Points, in no order, along strands that fork, close into loops and pass close to each other.
In the rows, zero is written as 128.
Points whose rows are less than 125 apart are linked; no others are. Some points are linked to none.
q786: [110 117 103 128 110 129  86 175 136 146 153 110 111 152 133 119 115 131
 151 104 121 142 112 126 111 116 127 124 140 146 150 111 143 121 104 134
 166 125 125 113 116 134 114 146  95 145 109 165 115  97  99 135 133 140
 116 144]
q458: [109 141 141  78 114 141 134 155 122 178 132 124  94 140 119 100 118 105
 149 156 140  87 149 129 118 117 164 125 112 170 159 162 138 116 118 107
 137 135 133 127 118 100 132 144  70 123 115 135 129 118 108 137 168 116
 139 181]
q655: [ 99 130 115  96 108 143 102 179 136 175 140 123  87 144 125  98 122 120
 140 127 141 119 122 132 117 106 145 130 114 167 158 145 143 107 102 122
 159 124 134 123 112 124 122 144  61 137 108 157 122  94  89 128 151 118
 131 168]
q305: [128 121 164 105 134 137 114 123 125 109  86 141 109 118 112 129 125 134
 103 140 155 102 148 146 133 123 103 141 105 113 109 177 105 130 131 160
 121 129 151 150 138 152 163 106 129 103 132  95 127 131 131 126 110  98
 144 135]
q155: [114 129 113 183 139 165 126 188 130 108 143 109 144 140 167 128  80 139
 147 127 119 150 103 138  99 108  77 106 145 129 170  84 144 132 114 154
 136 171 120  82 136 140 146 151 144 149  85 167  52 167 125 160  66 121
 126 125]
q927: [121  83 156 115 119 113  69 119 144 125 142 128 100 141  62 145 125 160
 130 111 152 148 127 144 131 111  86 130 103 106  91 151 115 128  98 190
 161 125 160 137 137 195 172 114 102 120 132 126 141  84  89 125 128 123
 141 127]
q991: [166 120 136 130 145  91 146  46  97 100 139 116 164 128 123 172 133 144
 135 125 103 112 148 110 148 151 114 119 156  89  95 120 130 151 152 116
 126 132 107 116 131 124 125 114 190 131 143  97 146 145 166 126 148 145
 114 110]
q861: [137 165 131 140 132 164 192 160 125 159 138 123 141 121 157 112 124 101
 140 161 122 112 127 121 117 120 156 124 123 160 169 124 153 127 130 109
  89 147 120 118 126  99 138 137 131 124 116 148 109 168 126 127 119 129
 135 151]
q361: [133 128 125 117 132 119 140 128 113 144 163 103 138 147 145 137 123 118
 164 127  99  97 145 112 112 142 141 109 149 150 164 115 140 127 126 103
 139 146 108 103 110  87 116 155 128 139 111 134 122 129 134 154 155 134
 116 161]
q371: [129 116 135 126 170 128 114 125 115  72 103  80 149 119 174 143 137 139
 109 126 121  93 167 146 121 163  79 120 150 140 149 122  75 139 144  92
 121 178  98 119 124  92 110 159 175 139 131 107  94 163 186 171  90 114
 111 116]
q289: [121 111 110 177 120 131  94 160 156  89 119 128 117 132 128 125 125 147
 106 104 135 173 102 149 124 120  90 138 104 107 123 102 106 120 118 164
 132 123 145 123 136 164 138 122 127 139 131 133 118 119 123 132  76 126
 126  86]
q303: [ 85 119  91 101 109 155  54 195 153 146 126 100  95 151 133  90 119 139
 120  90 140 138 119 153 102 121 122 125 120 171 146 148 112 118  90 138
 171 133 150 137 105 153  97 163  73 144 119 160  87  75  87 136 102 121
 143 138]
q604: [147 143 106 117 114  86 157  65 117 143 153 146 154 127 128 132 154 108
 151 122 103 131 118  99 138 163 199 132 169 133 132  99 146 120 147  84
 120 102 101 135 117  71  77 147 120 129 150 127 183 118 148 120 193 169
 111 118]
q933: [106 118 148 126 118 141 124 164 119 162 159 132 101 149 113 134 101 132
 164 146 135 108 117 118 118  96 110 114 114 134 161 124 161 123 109 151
 146 134 119  97 139 142 170 127  91 126  96 148 121 128  89 131 162 109
 129 172]
q745: [136 107 151 152 108 109 134 117 139 152 160 154 112 129  59 151 130 146
 150 136 132 163  96 108 146  86 112 126 107  84  95 106 167 121 102 175
 133  95 138 112 162 191 175  78 118 124 129 150 171 119  86  96 155 136
 134 118]
q449: [102 134 154 139 121 162 134 193 140 136 112 160  78 125 134 106 115 130
 112 162 157 105 118 143 128  98 109 140  79 137 179 127 122 114 112 153
 127 142 127 123 146 136 172 105  71 126  98 134 127 144 109 136 134  87
 126 148]
q722: [131  84 163 101 123  92  90  89 130 114 122 143  99 138  68 147 131 150
 120 131 155 122 149 136 154 122  98 138 104  91  88 164 105 120 119 168
 149 116 148 153 142 173 171 100 101 111 134  86 168  98 120 119 152 110
 134 131]
q848: [150 150 112 143 159 138 139 101 119  83  87 113 185 100 165 138 145 132
  76 113 121 133 142 142 135 159 113 140 145 115  91 146 101 153 161 104
  89 145 132 163 117 128  98 139 211 125 159 107  94 155 168 126  59 141
 125  84]
q299: [130 195 138 185 150 194 252 190 129 178 140 162 159  98 163 101 122  94
 134 198 125 124 103 113 135 100 149 128 100 164 180 108 158 126 133  99
  49 162 118 114 142 103 157 116 135 119 105 154 106 218 116 113 105 124
 146 145]
q727: [145 148 130 178 102 111 166  93 154 115 104 190 137  98 100 134 161 125
  97 135 139 190  92 127 162 116 150 164 103  82  61 109 135 112 150 145
  90  72 153 154 159 171 145  63 137 121 165 123 192 127 119  72 122 141
 134  76]
q245: [125 137 108  80 115 123 122  85 116 166 135 138 138 126 110 114 144 125
 130 114 134 139 124 132 137 133 183 138 156 150  82 173 149 133 125 108
 128  98 151 160 106 127  91 145 120 118 150 133 136  95 111 107 158 154
 140 135]
q480: [102 141 161 118 124 174 155 169 108 185 152 138 105 132 111 118  93 129
 159 177 140  99 115 118 115  84 116 113 102 149 154 153 180 136 110 144
 125 143 137  97 138 158 188 108 107 124  93 156  92 154  77 121 151 103
 159 187]
q291: [144 131 102 131 112 100 149 105 125 152 158 137 145 135 123 139 137 116
 153 107 108 149 102  97 136 134 166 125 157 125 121  94 157 127 132 110
 128  99 111 123 122 112  94 135 136 133 139 147 160 107 123 115 171 164
 113 119]
q697: [142 162 132 133 146 172 181 127 113 139 120 111 170 116 155 130 118 124
 120 145 126 127 130 133 116 124 136 116 135 144 107 159 148 155 140 122
  82 151 143 135 118 131 134 131 192 110 133 133  71 171 127 125  83 134
 152 136]
q544: [124  92 135  92 151 116  79  92  89 114 172  61 144 155 125 167 112 163
 171 102 108  99 160 122 104 134  80  80 173 132 122 132 131 148 113 121
 177 166 112  89 110 135 129 161 165 147 115 125  83 121 141 162 133 130
 136 163]
q855: [142 134 122 137 147 132 112 105 132  69  76 115 159 104 137 139 140 140
  61 108 133 140 141 155 137 153  97 150 122 103  71 161  93 149 151 131
 105 133 158 171 125 157 118 124 193 118 157  96 107 135 158 116  56 125
 137  76]
q280: [139 142 136 113 125 113 128  76 122 110  96 159 143 110 117 127 150 124
  91 131 143 132 132 138 153 140 149 157 130 107  72 169 117 136 149 135
 102 104 156 172 128 142 122 102 145 112 154 100 155 128 142 103 126 132
 128 111]
q88: [143 104 124 143 123  83 129 110 125 139 177 128 122 150 113 153 123 119
 179 117 100 121 121  88 129 127 130 111 154 108 153  70 150 116 121 125
 157 122  84  89 136 107 126 119 120 143 115 134 167 115 130 140 191 144
  94 138]
q796: [101 154 160  64 114 161 144 151 120 193 119 139  77 123 110  85 112 111
 140 175 154  74 164 140 116 101 166 129  96 169 156 194 138 118 110 116
 123 139 142 131 126 111 149 120  62 114 118 127 128 128 103 123 171  97
 159 199]
q49: [124 122 150 135 142 148 136 166 122 120 122 117 114 136 145 133 104 129
 136 144 141  94 141 129 113 118  97 117 115 133 173 127 121 128 121 140
 128 153 119 112 136 116 164 131 121 122 104 124  97 157 137 155 119  95
 126 153]
q378: [130 105 114 162 139 131  88 141 154  67  92 118 128 121 134 134 132 152
  81 100 133 156 126 158 126 141  88 141 106 103 115 120  83 128 130 153
 127 130 147 139 132 158 129 124 149 130 141 110 113 121 140 138  67 124
 127  71]
q772: [123  87 155  89 130  95  80 112 129 107 112 127  88 142 103 142 130 140
 126 121 150  98 158 137 137 134 105 131 117 110 134 155  89 117 123 147
 168 126 124 140 127 136 153 126  90 118 122  84 149 101 132 144 155 104
 126 145]
q71: [121 103 147 107 163 141  96 114  92  97 140  61 146 141 146 164 107 156
 153 117 117  95 168 137  94 141  66  82 163 138 135 134 121 150 128 120
 157 179 107  92 114 122 144 158 175 138 110 122  60 148 153 172 101 107
 144 157]
q904: [147 100 164 162 123  98 142 104 148  95 120 160 105 123  92 160 123 140
 120 148 142 143 132 121 155 113  94 145  83  61 115 107 123 116 145 171
 119 105 133 118 169 159 192  65 122 115 127  93 179 151 130 118 136 106
 118 104]
q836: [135 124 122 156 134 113 130 161 137 107 130 132 117 135 159 129 131 118
 129 130 122 121 129 120 129 142 124 126 124 132 175  87 113 114 133 120
 132 130  98 106 133  88 124 136 111 141 113 124 140 135 148 154 129 124
  95 128]
q965: [125 131  88 169 114 133 102 175 160 102 114 129 118 134 153 108 141 126
 102  99 125 165  99 143 127 125 124 137 118 134 145  91 108 113 120 137
 134 116 129 132 121 129 103 142 112 152 130 144 128 109 126 135  88 135
 111  94]
q247: [141 110  99 146 109  84 107 111 151 115 129 151 124 129 109 127 157 129
 112  97 128 176 108 124 154 142 146 146 131 106  99  96 117 112 144 128
 145  84 130 147 125 131  93 122 100 138 154 126 191  84 136 104 144 144
 102  88]
q142: [146 113 163 173 112 112 156 106 148 117 142 162 116 119  70 158 126 143
 135 152 138 170 104 115 151  92 102 139  83  66  89  97 151 122 125 183
 115 100 144 114 176 188 198  56 131 120 137 124 176 140 104  96 138 121
 135  99]
q196: [131 157 153 125 120 138 206 129 114 187 169 153 121 139 122 122 120  95
 176 187 103  93 124  88 120 115 182 123 123 147 185 107 175 112 126 107
 100 124 112 103 143  85 148 121  89 117 104 144 175 157 106 124 204 127
 130 171]
q124: [161 101 134 145 118  70 138  74 145 104 128 162 117 130  94 154 149 126
 130 124 127 151 132 102 165 145 144 149 124  74 107  94 120 109 159 132
 138  87 112 136 148 121 133  82 108 130 145  91 211 117 155 114 179 134
  99 101]
q913: [123 136 129 138 106 116 167 151 128 177 168 153 111 144 118 123 130 101
 173 143 114 121 101  90 127 109 171 124 132 139 170  83 172 106 117 120
 129 109  98 101 136 100 129 125  86 132 109 158 173 125 102 122 199 136
 114 152]
q843: [135 139 120 107 131 102 109  81 124  96  86 148 139 108 135 114 159 109
  82 122 135 115 152 144 150 161 160 161 140 121  99 164  93 128 159  97
 114 112 134 179 110 103  84 132 126 118 158  97 157 119 165 115 129 135
 114 102]
q881: [128 158  95 137 113 123 149 140 145 142 116 155 129 114 151  91 156  97
 116 120 129 149 106 123 131 139 191 145 127 160 136 117 128 104 137  99
 112  97 123 152 117  92  81 139 100 130 149 148 162 107 132 113 141 140
 112 115]
q263: [119 145 166 110 123 162 181 130 102 190 163 136 120 129 102 130  99 123
 167 178 128 102 115 109 114  90 142 115 124 139 135 149 190 136 110 136
 111 131 135  99 144 148 180  96 130 112 108 143 116 158  75 112 173 127
 162 186]
q923: [125 124  98 124 141 134  94 153 120 113 135  76 151 137 166 129 123 138
 130  97 107 130 136 139 104 149 113 109 158 163 151 120 116 141 124 103
 151 156 116 111  94 109  83 179 151 153 118 146  75 120 145 154  92 136
 123 131]
q58: [156 113 131 124 130  78 133  70 118 114 135 140 133 130 113 155 142 131
 133 123 119 117 141 106 154 149 135 131 148  94 113 114 123 128 149 116
 140 108 109 132 134 111 122 113 140 127 142  98 177 122 155 125 167 137
 109 117]
q735: [125 114 127 146 145 145  93 139 156  62  56 120 126 103 143 120 142 139
  57 107 146 136 138 162 126 144  87 158 103 109 107 151  65 132 140 146
 113 135 154 169 133 163 130 127 157 113 151  95 107 130 154 132  53 111
 138  66]
q130: [130 130 128  78 127 109 126 112 115 144 147 106 117 144 141 122 135 111
 151 135 104  87 170 125 116 153 166 125 142 163 168 141 121 124 128  79
 148 144 111 123 102  60  93 167  94 133 126 123 153 114 148 148 173 130
 118 161]
q171: [160 164  81 183 127 112 175  91 125 113 127 140 193 108 158 135 157 113
 115  99 105 191  91 114 145 155 164 134 150 112  85  77 140 140 168  96
  90 100 116 149 123 115  74 132 195 135 165 136 137 132 155  96 105 181
 114  69]
q212: [ 89 166 148 143 130 193 167 211 141 163  99 173  86 100 144  84 114 123
  96 180 166  99 119 146 126  88 114 142  68 158 185 151 126 117 115 133
  97 156 139 124 142 135 167 104  85 126 106 141 103 166 108 131 111  79
 151 147]
q870: [126 140 119  56 130 130 126  84 105 159 154  93 146 139 121 116 133 119
 162 132 101 105 164 132 111 158 190 114 161 167 131 163 137 142 124  70
 138 141 131 137  90  78  86 175 121 126 140 123 124 117 136 135 171 156
 146 164]
q533: [128 134 103 114 120 110 119 143 133 139 135 125 120 136 148 112 148 108
 129 112 120 125 132 126 128 147 168 132 137 156 152 121 118 115 130  91
 141 119 115 131 104  82  78 163  99 140 133 140 150  98 140 141 152 134
 107 133]
q514: [120 117 118  95 113 101  93 110 138 129 105 150 106 124 102 106 151 124
 102 109 146 129 137 142 147 133 154 152 124 135 100 164 106 118 127 130
 142  91 143 170 116 133 102 132  84 124 148 111 165  83 130 110 149 121
 125 124]
q114: [111 135  64 159 105 140  98 181 162 134 127 132 119 130 143  88 143 123
 103  84 123 184  80 140 118 119 149 142 129 152 126 100 123 104 113 134
 138 102 146 141 106 149  72 147  98 151 139 169 133  80  98 111  92 143
 121  95]
q955: [132 115 139  98 123 120 120 107 116 160 147 122 127 138 105 146 119 134
 153 123 127 117 133 118 130 117 126 117 135 124 108 151 155 133 115 139
 146 116 139 128 126 144 145 125 129 114 127 128 135 112 109 123 157 134
 137 155]
q940: [117 108 110 145 110 116  99 164 149 153 159 134 106 149 105 125 119 130
 148 111 122 161  94 119 129 102 129 126 127 129 137 100 148 112  99 156
 157 104 127 110 130 152 124 131  86 141 112 165 147  93  92 120 145 142
 121 134]
q166: [103 111 159 106 141 140  92 170 158 100  58 132  83 117 156 104 136 120
  81 142 167  83 161 157 122 139 102 149  90 131 160 159  56 117 133 128
 129 147 125 154 138 112 132 129  96 114 121  88 121 134 156 154 105  87
 125 114]
q522: [104 132 157  87 121 165 123 151 120 163 111 134  93 125 106 113 110 136
 123 149 161  93 139 145 122 102 114 125  96 153 121 194 134 129 109 152
 133 132 161 141 131 159 168 110  97 111 121 118 102 123  95 118 130  92
 164 176]
q23: [128 162 107 196 136 170 188 200 139 144 142 142 151 123 177 115 114 111
 127 147 123 150  87 117 121 107 128 119 123 150 171  81 157 122 131 126
  88 149 115 104 135 125 130 132 145 137 104 177  85 172 115 131  83 134
 125 123]
q39: [133  95 119 144 125  97 101 124 122 116 165 109 124 150 122 156 115 139
 166 111 105 131 128 107 123 133 100 109 149 111 148  88 139 129 122 140
 166 140 100  85 130 120 126 132 130 148 110 132 133 122 138 153 147 135
 102 132]
q424: [150 150 133 167 139 153 172 125 124 114 103 144 162 104 136 135 124 131
  93 141 137 152 105 132 137 111 113 138 116 110  89 141 139 136 135 153
  78 122 149 139 147 169 156  95 191 109 141 128 101 159 123 107  72 126
 141 106]
q59: [134 103 143  87 137 110 103  88  94 138 166  95 130 148 106 159 115 148
 166 115 122  94 160 114 121 135 109 101 157 122 119 150 137 142 118 124
 165 144 115 109 117 128 139 145 141 125 121 112 119 116 127 147 166 125
 136 166]
q596: [131 145 138 111 102 118 151  52 117 158 128 179 153 102  84 132 145 136
 122 139 144 166 100 119 159 116 174 145 147 113  33 165 163 137 128 152
 104  83 166 163 147 184 133  89 155 106 159 124 153 117  97  74 153 156
 162 117]
q222: [135 117  97 119 112  85 109 102 147 123 112 163 112 127 111 109 165 114
 103 106 138 151 120 129 156 152 173 162 136 121 109 122 100 107 145 107
 141  78 125 163 117 112  82 130  75 130 159 116 199  75 143 108 168 139
 102 101]
q84: [138 163 128 152 144 182 184 148 127 130  93 135 161 101 153 119 121 123
  92 147 143 131 121 138 123 106 123 131 118 139 106 163 136 144 134 134
  71 143 156 146 134 152 148 111 177 112 137 134  73 172 120 115  59 121
 154 126]
q818: [140 146  81 163 141 142 121 154 137  99 111 109 162 118 176 120 140 128
  92  89 114 158 114 140 119 149 123 129 141 141 126 108 108 139 139 114
 113 133 129 138 108 124  81 156 177 144 145 145  91 128 147 131  58 142
 117  90]
q509: [120 133 100  96 126 122 100 140 132 131 116 107 120 130 144 107 142 120
 111  98 130 122 144 139 119 150 148 129 136 159 133 153 104 129 132  99
 151 131 132 147 100 103  73 169 110 136 139 128 119  95 140 137 124 129
 123 132]
q945: [ 96  91 138 112 113 141  55 150 142 145 146 118  99 146  72 127 108 161
 137 105 150 151 110 151 111 103  87 122 109 130 105 156 130 124  82 183
 164 133 170 126 133 204 162 133  94 127 124 153 105  80  68 123 108 124
 158 137]
q849: [106  99 166 133 148 135 102 164 149  87  76 135  84 121 153 122 121 124
 103 146 154  89 154 148 123 136  88 143  98 114 182 122  61 119 128 136
 133 153 103 134 142 103 163 121  98 115 104  87 124 149 161 167 114  84
 113 121]
q216: [ 83 158 170  65 127 188 126 174 132 168  86 134  80 108 128  79 106 126
 112 172 180  75 168 156 113 100 132 127  80 162 139 217 120 129 120 132
 114 157 163 143 129 139 155 109  82 117 125 121  91 138 111 125 110  84
 175 173]
q647: [127 133 126 150 113 112 144 164 140 150 148 150 103 143 132 122 129 108
 148 138 122 124 107 104 129 118 146 134 118 132 178  87 140 106 127 129
 135 115 107 108 140 105 131 123  83 137 104 144 161 129 115 132 164 124
 100 142]
q743: [129  89 164 144 149 109 107 135 127  71 101 121 104 129 140 151 110 141
 122 142 139 103 160 138 126 141  71 122 116  95 161 107  79 125 135 141
 144 149 100 107 143 109 172 112 126 123 102  86 129 152 162 170 126  95
 104 121]
q377: [142 101 141 145 160 106 106 117 127  57 100 109 131 121 152 153 131 144
 107 126 123 116 156 140 141 153  74 125 132 103 136 106  76 135 146 125
 134 153 105 117 140 110 136 127 164 135 126  90 115 150 182 162 102 109
  99  97]
q498: [137 137 131  86 156  98 123  68 103  98 122 105 151 123 156 132 160 117
 118 139  92  80 182 134 137 185 146 132 158 142 151 137  89 129 155  58
 120 163 103 145 104  58  65 165 138 144 147  96 159 143 189 144 150 136
 108 126]
q805: [174 132 110 189 130  94 177 100 138 107 154 136 160 128 131 159 141 115
 154 125  99 168 103  83 150 132 127 121 138  72 131  36 151 125 156 128
 121 107  88  90 161 108 124  89 170 144 132 135 160 156 154 120 141 153
  93  87]
q581: [148 124 124 154 110  91 165 115 134 156 176 151 122 147 110 150 133 108
 184 132 105 132 102  74 136 119 156 117 146 104 160  57 164 113 132 126
 136 101  83  90 150 102 124 103 112 136 117 141 191 128 122 120 204 148
  99 130]
q699: [123 142 117 112 108 135 142  87 119 169 139 153 145 115 101 122 139 133
 131 122 130 166  97 121 141 118 176 140 149 138  63 156 168 135 119 132
 116  86 153 156 125 160 111 117 147 111 151 142 134 100  93  84 146 161
 156 125]
q27: [106 118 136 161 146 175 117 176 122 100 127 107 132 133 147 134  76 148
 140 132 132 130 116 152  94 104  60  99 132 127 149 113 131 144 109 175
 132 175 138  95 143 158 187 140 151 126  95 147  43 165 123 156  63  97
 138 129]
q416: [106 106 146 139 140 155 100 171 123 109 126 108 115 138 141 135  88 142
 145 128 137 113 130 148 100 115  72 105 124 129 158 125 118 136 110 162
 146 162 126 100 135 139 171 141 125 122  93 129  72 145 128 164  98  96
 133 145]
q901: [140  89 170 148 138 101 126 116 139  82 107 145  98 126 116 157 119 137
 124 152 145 108 153 126 145 132  91 135  97  71 149 108  95 117 141 151
 135 122 109 113 159 124 190  84 120 115 112  81 159 157 155 147 140  98
 105 116]
q433: [151 133  88 170 161 134 119 118 127  68 107 100 178 112 175 137 145 142
  85  93 113 153 130 141 130 157  96 126 150 119 113 102  94 151 157 105
 113 148 119 134 115 125  83 155 209 149 146 120  89 143 173 134  51 147
 110  67]
q530: [115 111 150  85 120 145 109 130 116 171 145 124 111 138  85 125 112 138
 147 133 145 116 125 127 120  98 120 117 126 135  99 178 156 135 100 155
 146 121 152 128 129 174 161 121 116 114 121 135 109 104  78 116 149 124
 158 172]
q878: [133  99 143 119 149 131  89  91 100  87 134  78 160 131 109 170 107 174
 132 101 121 130 140 142 114 134  57  97 147 103  74 150 129 165 119 156
 148 155 144 111 125 174 157 137 197 122 129 119  68 128 134 139  79 122
 149 121]
q205: [125 137  91 167 135 148 127 180 136 115 137 104 145 139 178 122 113 125
 134 114 108 148 108 130 106 126 115 112 149 149 166  86 128 131 123 121
 134 153 107 102 117 108 107 160 149 153 107 165  75 145 134 155  79 142
 112 121]
q9: [149 151 128 121 146 146 171  88  96 132 145  93 185 125 148 151 119 127
 137 133 102 126 139 121 112 145 139 111 156 138 105 146 153 163 141 101
  96 154 130 127 111 117 119 144 213 120 131 125  81 168 141 129 109 151
 154 136]
q857: [138 126 129  93 146  97 113  87 120  98 106 121 138 121 140 131 151 121
 100 123 126 100 161 134 142 166 131 142 143 122 122 148  90 134 156  91
 132 133 115 152 111  92  96 141 138 125 149  92 147 128 175 141 137 127
 112 120]
q556: [119 120 157 101 142 132  95 138 143  94  68 134 110 118 136 115 134 129
  81 132 156  92 159 152 131 138 103 148 104 119 126 176  77 128 139 138
 126 138 141 164 133 129 139 123 125 107 139  84 124 128 154 139 102  97
 133 119]
q639: [126 101 122 140 132 107  87 143 129  97 133 109 114 143 141 137 121 137
 135 112 117 124 134 128 122 144  93 116 131 126 160  92 104 127 122 135
 162 140 103 103 126 114 123 144 123 144 114 127 122 120 145 164 126 121
  99 124]
q513: [123 125 107  82 140 123  87 114 108 123 132  75 146 137 146 128 138 135
 124 100 113 108 159 143 112 164 126 115 157 162 118 155 107 150 131  84
 156 151 126 138  91 102  74 180 147 146 141 130 102 105 149 142 121 137
 132 143]
q229: [119 179 131 133 122 160 197 162 134 169 121 157 123 110 156  88 139  94
 129 169 129 115 120 128 128 118 180 141 107 170 168 129 143 112 128 100
  80 131 127 141 130  85 121 129  99 123 126 148 145 159 123 115 132 124
 133 147]
q987: [ 91 134  67 120 107 148  83 193 158 162 138 113  96 145 148  75 135 123
 124  85 129 158  98 136 114 116 157 135 129 172 144 123 127 100 101 119
 164 107 141 136  96 126  71 169  67 155 125 174 113  67  92 121 117 141
 126 127]
q404: [146 126  91 149 114  96 130 107 140 126 141 141 150 128 121 135 151 124
 130  96 109 172  97 107 143 140 148 134 147 112  96  90 141 127 141 125
 133  92 119 136 120 129  89 134 139 141 148 141 164  99 136 105 139 162
 111  94]
q54: [ 92 168 160  65 120 182 149 162 134 180  98 134  91 106 130  68 115 103
 124 179 164  76 176 156 118 107 170 132  92 172 158 211 122 121 126 108
 103 158 151 145 124 107 133 120  72 114 131 125 114 145 122 119 129  99
 160 174]
q290: [128 114 133  85 122 113  99  97 120 141 131 129 124 132 101 132 137 134
 128 107 139 125 137 131 139 132 135 133 136 126  93 174 126 134 122 137
 149 110 146 146 114 145 120 136 115 119 136 113 141  92 120 120 147 133
 138 141]
q271: [127 143 113  57 135 129 113  77  99 134 131  85 160 129 133 123 137 129
 130 119 110 103 173 143 117 164 169 115 165 157 108 176 121 157 134  70
 139 144 141 150  86  90  74 174 146 134 149 118 113 126 149 130 139 154
 142 146]
q382: [156 140 134 134 145 125 158  77 101 105 127 113 178 118 139 157 126 133
 122 125 115 125 136 121 136 142 119 118 151 106  89 138 137 152 147 124
 102 137 130 129 133 130 132 122 210 117 134 116 107 160 156 126 108 143
 134 112]
q654: [158 126 119 203 129 124 156 116 133 119 169 106 165 133 114 164  97 125
 185 129  85 190  90  86 124  90  86 101 151  72 123  34 192 144 120 163
 125 135  94  63 165 154 139  94 180 141 106 172 106 163 123 125 103 163
 114  90]
q415: [ 81 104 112 122 110 157  46 180 155 135 126 116  86 146 111  98 110 156
 119  99 152 149 107 163 103 106  94 127 104 150 133 147 117 119  78 178
 170 139 167 134 119 182 131 147  76 144 118 158  91  83  75 132  87 119
 154 126]
q68: [110 111 148 134 115 138 105 160 136 118 107 143  91 128 112 118 118 141
 109 136 150 120 122 144 125 109  98 134  91 123 142 139 112 118 110 170
 135 126 145 134 141 158 168 113 100 121 116 120 127 121 111 133 116 101
 132 134]
q619: [146 133 148 104 115 110 134  38 113 125 125 162 155 116  84 154 137 141
 113 128 141 139 128 130 161 137 149 146 140  94  39 175 146 145 134 151
 103 101 159 164 139 171 144  94 170 101 153  99 144 133 124  87 143 148
 147 116]
q543: [153 129 129 166 106  87 157  97 158 111 116 180 127 116  96 139 160 120
 115 132 135 176 103 110 167 129 154 159 111  79  93  85 134 100 158 137
 114  71 134 140 160 135 137  71 113 127 155 109 215 127 142  89 155 133
 111  86]
q255: [138 138  76 185 125 126 123 160 161  91 110 137 146 120 159 113 149 125
  91  92 121 182  93 133 128 137 129 142 124 121 124  85 107 117 146 128
 114 105 130 139 121 136  89 135 147 142 148 139 135 113 136 117  74 146
 108  69]
q136: [143 138 104 102 134  84 135  60 107 117 140 125 152 122 144 129 159 113
 131 122  96 109 153 120 139 179 176 132 166 142 137 118 118 130 150  60
 123 129 107 146 107  62  62 162 130 136 151 118 175 121 167 127 173 155
 104 121]
q801: [146 148 136 163 116 127 165 104 135 125 108 167 145 107 111 133 140 130
 106 137 134 167  99 122 149 107 131 146 111  94  70 127 148 130 135 152
  92  95 155 141 150 172 148  83 163 115 146 126 150 138 114  94 112 137
 139 100]
q209: [121 141 153  89 145 186 141 144 103 164 135  74 148 137 130 125  91 136
 152 148 131 106 147 142  92 112 121  96 134 155 102 182 161 168 119 127
 121 158 155 116 114 152 163 136 169 115 116 146  37 148 101 128  95 118
 187 179]
q278: [125 150 161  97 115 151 191 114 105 199 168 142 122 135 104 122 112 105
 179 187 113  94 130 103 112 106 187 122 130 153 155 144 188 126 115 110
 104 131 127 109 135 112 157 115 106 112 108 136 149 157  87 116 204 135
 149 185]
q253: [150 145  82 157 118 100 142  75 129 122 131 144 181 117 131 135 159 127
 113  91 108 187  86 113 148 151 166 137 156 107  67  94 147 141 155 110
 113  85 129 157 120 137  74 130 173 135 164 137 155 105 136  90 124 178
 122  70]
q993: [166 162  86 171 147 113 178  77 108 105 135 110 206 116 170 146 147 121
 125 104  86 168 110 111 140 167 150 120 166 123 102  73 139 154 166  79
  88 128 102 129 116  98  63 152 223 150 154 137 115 148 163 113  98 183
 116  79]
q615: [119  90 152 111 120  94  96 135 131 126 132 145  76 152  99 131 122 131
 140 136 146 104 145 128 137 122 117 134 106 115 162 127 109 104 116 153
 168 117 112 122 136 119 158 114  67 123 107  98 169 100 123 142 181 102
 110 153]
q105: [123 174 102 127 111 152 176 153 142 165 115 147 133 106 165  79 150  89
 125 143 126 135 121 127 125 133 206 144 118 178 155 128 136 104 135  83
  85 117 128 151 119  76  84 150  95 127 141 153 146 133 130 117 131 139
 128 131]
q755: [121 119 130 135 102 120 128 138 134 176 166 151 115 137  84 130 121 131
 157 127 128 154  89 104 134  95 139 126 130 126 113 110 172 119 103 153
 138  94 131 119 145 168 141 105  99 131 118 162 160 103  77 101 171 142
 132 138]
q199: [114 116 154 109 168 142 108 135 105  85 112  78 136 124 157 151 113 148
 131 128 132  82 177 144  96 150  69  96 145 138 149 138  90 144 131 119
 138 185 107 108 123 103 146 154 156 127 115 109  69 159 165 176  97  93
 137 142]
q151: [103  95 147 117 114 112  93 151 128 145 158 135  82 162 105 138 103 137
 169 135 133 110 129 115 128 108 104 117 119 122 171 117 135 110  99 160
 175 130 109 101 132 132 167 125  66 129  93 131 141 108 105 149 174 107
 118 164]
q657: [138 140 135 139 142 148 163 150 112 140 147 113 145 138 151 137 111 120
 149 142 111 112 127 114 109 122 127 109 134 141 160 111 145 136 130 122
 112 148 113 102 130 110 143 139 150 126 109 144 100 160 130 145 121 128
 127 154]

A piece is all that can be reached along the links. How many separate loops has the piece of each point below (a circle has one, a figure eight two, a Y none), and how many tips (points with one link)?
q216: loops 2, tips 2
q151: loops 2, tips 0
q509: loops 3, tips 0
q9: loops 1, tips 0

A fork is a point with three links, a tip a point with one. Leave the first point through the second and follow the links. Name the first fork or tip that comes.
q54; q796: q743
q404; q291: q290
q263; q480: q965
q743; q377: q955
q987; q303: q913
q619; q280: q404

Name the points in between on the shortest way along the links from the first point to the second, in order.
q166; q291: q849 > q743 > q377 > q371 > q199 > q71 > q544 > q59 > q955 > q290 > q514 > q222 > q247 > q404
q263; q255: q480 > q933 > q151 > q615 > q772 > q722 > q927 > q945 > q415 > q303 > q987 > q114 > q965
q458; q544: q796 > q54 > q216 > q522 > q530 > q955 > q59
q151; q88: q933 > q480 > q263 > q278 > q196 > q913 > q581
q904; q796: q142 > q745 > q755 > q940 > q786 > q655 > q458
